Points, in no order, along strands that fork and pass close to each other.
Two points are linked if the straight distance between their rows is under 62.5. Some points are linked to none.
Q_181: [ 11  17  27   3  25 -24  24   7   6 -17  19  10   5  20   9  -1   9  -6
   6   9  -4  25]
Q_662: [-18 -10 -15  17   6  21   9  11  18   1  22   4  18  -7 -20 -10  41   1
  40   4   1  32]
Q_642: [ 13 -13 -13  -9 -18   3  -4   1 -22  -1  -2   1   4 -17  -3 -10 -16  14
 -22 -26 -23 -22]
Q_678: [ -9 -22 -16   8  12   4  16   5  -7  -7   2   6  -3  -8  25   9  25  19
  -4 -12  -6  13]
Q_673: [-11 -17  -4 -22  -9  -3  -6 -27 -18  17 -44  12   8   8   7  -1  26 -16
 -13  33  28   5]
Q_256: [ -4  11  19   6 -43  30 -16 -19 -12  16 -15  11 -29   6  15 -11 -11 -19
 -25 -24   6 -13]
Q_132: [ -4   0   7  -9 -37 -35   3 -30 -11  17 -15  28 -10   8  -7  -1   1   1
  13  13  15  -4]
Q_545: [ -3   0 -16  -8  23   5  26  13 -11 -25  12 -18  15 -11 -27  -9  12   7
  22  20   8  -4]
Q_961: [  6  -1 -27   8  -1  29   1   7  22   4  18   2  28 -15 -16  -7  23  26
  39   5 -12   6]
Q_356: [ -8 -12 -31  -7  20  21  24  11 -15  -4   4   1   8  -4   7   0  23  13
 -10 -19   2   9]
Q_792: [ 26  18  30 -11 -29   0   6 -13 -11  21   6   7 -20  15   8 -12 -43  -9
 -13 -19 -18  -9]
Q_799: [  9   4  34   7  -6 -24  12  -8 -13  10 -20  29  -9  12  15   9  10 -19
   3  37  25   2]
Q_606: [  0  -1   8   4 -13  21  -3   9  -4  -1  -5   6 -37 -22  11   3 -30  -3
 -14 -22 -20   3]
Q_225: [-12  28  -8  -3   5  20  -1  10   5 -18  24   6   4  -7   2  -7  -2 -10
   5 -44  -7  13]
Q_882: [  9 -15   3  24  25 -12  11  23   1 -12  16   8  18 -12  11   8  41  -3
  30  30   1  12]
Q_782: [-30  -1  21  12   4   0 -15  11  21  -1  -9  -4 -29   4  11  16  -1 -26
 -21  -8  23  19]
Q_960: [ -1  -2  -4 -22 -17 -10  -6 -29 -28  27 -32  13 -11  -6  -7   6   1   2
   6  28  29  -7]
Q_275: [  7 -15   0  -2 -42  28 -16 -22 -15  36 -28   6 -21   1  11  -6  -8  -7
 -17 -13  13 -11]
Q_492: [-17 -14 -35  -9  14  31 -33   6   0   1   1 -13  -6 -24  14   7  -5  -4
 -20 -27 -25   1]
Q_803: [ -3  -4 -29   3  16  37 -18  18   8  -7   1 -18   6 -29  -6   3  -7  -6
 -10 -23 -18   2]
Q_78: [-20  -4   0  18  -6 -31 -20 -10  24 -13   8  -8   4  11 -12   0   0   5
  11  -3  -6   5]
Q_903: [ 13  14 -10 -11   2   4  17   2   9  10  36   6   6  -9 -19 -20 -36 -18
  25 -34 -31  18]
Q_108: [ -2 -19 -15 -10  40  14 -16   8  -2  17   6 -22   9   2   8   9  30  25
  14  26   9   8]
Q_291: [ 23   8  27 -13 -38  -3  10 -25  -7  18 -12   3 -13  27  -2 -23 -43 -33
 -17  -5 -25  -3]
Q_745: [-14  20   1   6 -10   6 -28  -8   6 -10  15   5 -10   6  10   9 -10  -7
 -10 -43   0  -2]
Q_105: [ -7   7  16  -7 -43 -16   7 -32  -5  17 -25  20 -21  13   3 -13 -11 -12
   6   2  10   5]
Q_723: [-27 -18  -4 -19  -5  17  -4   4 -17  -4 -18 -13 -19 -11   8  -3  -1   2
 -41   1   1  10]
Q_69: [  6 -21 -41 -10  12  12  -1  -1  -4   4  12 -25  24   0  -1   2  18  33
  18  -4  -8 -22]
Q_195: [ 10  -8  -1   3  -8 -26  26  -7 -20 -13 -13  11 -12  -1   3   8  -9   3
  -4  40   1 -22]
Q_931: [  8  14   5  18  29  12  17  14  33  -4  14   0   5   6 -14  -7  -9  -5
  26  -4 -14  25]
Q_362: [-11 -12   2   6  24   3   3  20  11 -14  15  -3  22 -21  -2   2  41   2
  27  27   3  25]
Q_92: [  1  -8  -1  23  28  15 -19   9  11  14  -6 -18   0 -10   2  18   8  25
  12  15  10   4]
Q_893: [ 27  14  -8   8  11   1  15   8  18 -14  24   1   8  -1 -16  -4  -2  16
  49  30  -5 -17]
Q_754: [-19 -16  32  -5  -7 -27  23  18 -14 -17  -5   3 -17  -4  14  -3  21 -15
 -19  20  18  12]
Q_616: [ 15  23  12   4  26  23 -16  19  13  -8  17 -14   1 -16 -19 -12 -37 -26
   4 -32 -19   4]
Q_170: [ -1  -9 -12 -38  32  15   5   7 -29  10 -15 -12  -8  14  24   3  14  15
 -25  21  14  -7]
Q_635: [ 23  -2   5  -3 -20  10  16   9 -32   1  -5   1 -14  -4   5  -6 -25  15
 -18 -16 -11 -31]
Q_917: [ 18  14  -5  -9 -23 -28 -14  -6  23  12  21  12   5  -9   0  -2 -37  -2
  -2 -24 -35  -2]
Q_424: [-10   4 -31 -20  24  48   8  21 -10   9  11 -23  23 -10 -27 -20  14   1
  12  -4   7   4]
Q_351: [  6  26  24  -3  14  13 -16  12  10  -1   6 -15  -3   4  -8  -9 -40 -12
  -5 -23  -7   5]
Q_278: [ -8 -25 -17  -6  38   0 -14   8   6   5  -2 -10  16   6  18  13  34  14
 -12  29 -10   8]
Q_977: [  7  16  36   0  17 -10  13 -12  16   0  10   7 -15  32  20  12 -13  -7
  -7  -3 -13  33]
Q_161: [-22 -10  20  16  18  -1  -2  32  22 -11  -1   2 -21 -10  17  19  15 -17
 -13   0  13  30]
Q_914: [-18 -22  19 -11  14 -26  10  31 -14 -11   0 -12   0 -15  14  12  33 -10
  -9  17  24  17]
Q_125: [  8  10   3  16 -12  -4 -25 -17   5  24 -25   0   1   6 -10   8 -19   3
   1   3  15 -12]
Q_47: [-13  13 -17   1  14  35  -1  20   8  -8  13  -7  11 -20 -22 -15   8 -11
  12 -22   1  14]
Q_87: [ 17   5  -5   6  -5  -8  -2   6  13 -18  10 -24  25   6 -27 -17 -28   1
  14 -14 -24 -28]
Q_79: [-13 -16  -3  22  -6 -11  25   4   5 -12  -1  12 -15  -5  16   7   8  10
  -2 -11 -11  11]
Q_466: [-18  -2   6 -12  21 -18   8  15  -6 -25   2 -27   3 -13 -28  -7   4   3
  13  24  11   1]
Q_493: [ -8 -12   4  25 -11  -6  15  -1  13 -14 -13  13 -16  14  15   5  -7  -7
 -19 -10 -11   2]
Q_112: [ -8  20  18   2 -34  17 -35 -16  -2   2  -1  13 -26   1  19   6 -19 -33
 -18 -33  -7 -13]
Q_674: [ 19  24   3 -13  -1 -16  14 -13  22  -3  23   7  11  11  -2  -2 -31   4
  -4  -7 -40  15]
Q_625: [-37 -17 -14   6   0   2 -14   6  10 -21  12 -20  -1  -1  -2   2  21  -1
  -9 -27  10   4]
Q_646: [-24 -24 -23 -25   8  16 -19   2 -12   8  -8 -15 -21  -8  22   2  -7   5
 -31 -13 -14   9]
Q_826: [-10  10   8   1  -2 -15  -6 -13  -7 -13 -19   0  21  17 -10   1  22   1
 -13  10  32 -13]
Q_244: [ 23  17   0   1 -32 -18 -27  -7  20  25  11  18   9  -5  -2   3 -27   5
  -8 -32 -16 -21]
Q_862: [ 11  -7 -37  -6  -1  34 -12   4  12   6  14 -12  37 -13 -18 -15  15  31
  22  -6 -19  -7]
Q_283: [-32  -3   0   4 -16 -17 -21 -13  -4 -12   2  -4 -10   0  -1   4   0   0
 -12 -25   7   3]
Q_172: [ 13  23   6 -19  10 -12   9  -8  14   1  39  -8  12  12 -14 -17 -33   2
  12 -26 -34  23]
Q_387: [-10 -22   1 -28  22   8  -1   9 -25  15 -23 -20 -11  22  18   8  18   0
 -35  26  30  -6]
Q_248: [-18   5  11  13  17   4  -6  16  25 -29   8 -18  10  11  -2   2  25   2
  -6 -12  22   7]
Q_224: [ 14   4 -12   6  -2   3   1   8  10  13  22  -3   3 -12  -5   6 -12  20
  22 -31  -2  -7]
Q_794: [ 18  13   5   3 -27  -8 -30 -17   8  30 -12  11  12   2  -9   0 -26  -5
  -5 -17   6 -23]
Q_343: [  9  15  28  15  26 -11  17  16   7 -15  -3  16   4   7  14  13  16   2
  -4  23   9  11]
Q_163: [ 15  -7  16  24  21 -22  10  15 -10 -18  11  11  10   1  21  16  29  -6
  12  32  12  -7]
Q_679: [-17   3  11   4  10 -29  -7   1   7 -18   7 -15   3   0 -19  -4  -5   5
  13  16   4   5]
Q_863: [-16  -2  -2  18  31  11   9  26  28  -3   9   0 -14 -16   0   7   3 -10
  12  -8   1  40]
Q_440: [-13 -11  -1   7  18   1  -9   5   1  -6 -13   7  16   4  23  15  38  15
 -25   7   8  12]
Q_986: [  5   4 -22 -26  14   7  -9 -11 -26   4 -10  -7  13   5   4   1   1  27
 -21  13  -5 -17]
Q_50: [  6   3  -5  10  -4 -17  -7 -15  -7  -9  -2  -2  18  17  -8  10  14  13
   5  23  21 -31]
Q_8: [ 27  12  15  -7 -25 -10  25   0 -16   2  11   9  -8  13   9  -7 -28   9
  -2 -28 -13 -21]
Q_857: [ 11   7 -15  -2  -9   2   3  11  19  -8  29 -20  33  -8 -32 -26  -8  -5
  39 -28 -22 -13]
Q_537: [ 10 -23   0   9  15 -14   2   0 -21   2  -7  11   7  -8  25  24  30   0
  -5  51  13  -5]
Q_689: [ -3  -1 -32   4 -15   9  -5   8  11 -14  26  -3  20 -25 -28 -17 -11 -14
  16 -42 -30  -8]
Q_586: [  4  32  32  -4   4  -2 -17  -5   5  -1  -3  -7  -9  25  -7  -3 -31 -16
 -13 -11   8   2]
Q_23: [ -6  -4  10  18  16  -8 -20  -6   7  13 -27  -5  -1  -2 -11  17  -1   5
  -5  33  20   0]
Q_939: [ 13  -2 -26   2  23   1  31   8  -5 -29  16  -1  11 -11 -12   3  19  10
  34  39   1 -14]
Q_133: [ -3  18  25   1  -2  -9   9 -13  -9  -1 -32  21   2  22   0  -2   6 -18
  -9  22  36  -3]
Q_776: [  9   0  14  13 -15 -16  27 -13   4  -4 -16  16 -13  20   9   0 -25   0
 -10  16 -18  -8]
Q_579: [ 18  14 -22   4  -2   9  -2  14  15  10  32  19  10 -26 -22 -16 -24 -24
  26 -42 -39   5]
Q_398: [ 10 -13 -11  -2 -41  12  -3 -22 -18  28 -34  15  -9   1  12   1  -6   6
 -21   4  -2 -20]
Q_142: [  8 -10  21   8 -24  -2  20 -18 -20  20 -23  25 -28  10  25   3  23   0
   2  27  23  -7]
Q_538: [ 21   6  12  18   6 -23  -1  -6   4  19   2  16 -15  11   7  26  -5  17
  20  17  15  -7]
Q_705: [-13  16  36   8   5 -13 -11  -2  18  -6  -6   0 -19  21   6   8 -11 -18
 -11  -3  14  23]
Q_595: [-20 -13   7  -7 -28   6 -10 -24  -5  10 -40  15  -7   0   9  -6  30 -25
 -19   7  32  17]
Q_281: [  4   2  20  -7 -53   0   7 -31  -5  16 -30   7 -26   8  -8 -31 -24 -37
   2  -6  -3   1]
Q_785: [ 24  -4 -28 -14   1   1   4   4 -13  -5  25 -20  17  -6 -16   0   4  27
  30   5   5 -38]
Q_866: [-25 -13   6  -8  -8  -8   6   1 -14  -6 -26   0 -15  -5  -1   2   4   1
 -30  19  10   4]
Q_964: [-14 -16  -8 -11 -11 -19  14 -12 -21 -13 -24  -1   1  -7  -8   7   6   5
 -20  30  -3  -8]
Q_999: [ 12   1 -18  -4  -7 -17  -5 -15 -17  -9  14 -18  13  10  -9   8   6  28
  15  13  22 -45]
Q_85: [  9 -11 -22 -13 -15   3 -13 -13 -18  18 -10  -4  11  -3   5   8  -1  24
 -22   0  -7 -22]
Q_897: [ 25  18   1  11  24   5  28   9  27  -2  21   1  12  10 -14  -7  -6   4
  39  20 -13  12]

A fork is a point with three links. Follow the links from the first point to the second and name the forks in between, in order.
Q_356 / Q_256 => Q_678 Q_866 Q_47 Q_745
Q_225 / Q_897 => Q_745 Q_283
Q_999 / Q_181 => Q_163
Q_745 / Q_440 => Q_47 Q_866 Q_678
Q_803 / Q_642 => Q_47 Q_745 Q_85
Q_545 / Q_493 => Q_283 Q_745 Q_47 Q_866

A fork is a point with three links, a tip a point with one. Leave the first point through the second and follow the links. Name the first fork or tip that comes.
Q_244 / Q_794 => Q_678
Q_291 / Q_281 => Q_595
Q_863 / Q_931 => Q_283
Q_785 / Q_999 => Q_142
Q_92 / Q_23 => Q_87
Q_142 / Q_799 => Q_163

Follow the links from the first point to the second, and from the first to the third. Name the last point that the two ways share.
Q_595 / Q_387 / Q_112 => Q_85
Q_351 / Q_163 / Q_863 => Q_705
Q_424 / Q_642 / Q_705 => Q_745
Q_105 / Q_78 / Q_803 => Q_745
Q_248 / Q_79 / Q_914 => Q_866
Q_492 / Q_914 / Q_92 => Q_866
Q_387 / Q_893 / Q_635 => Q_85
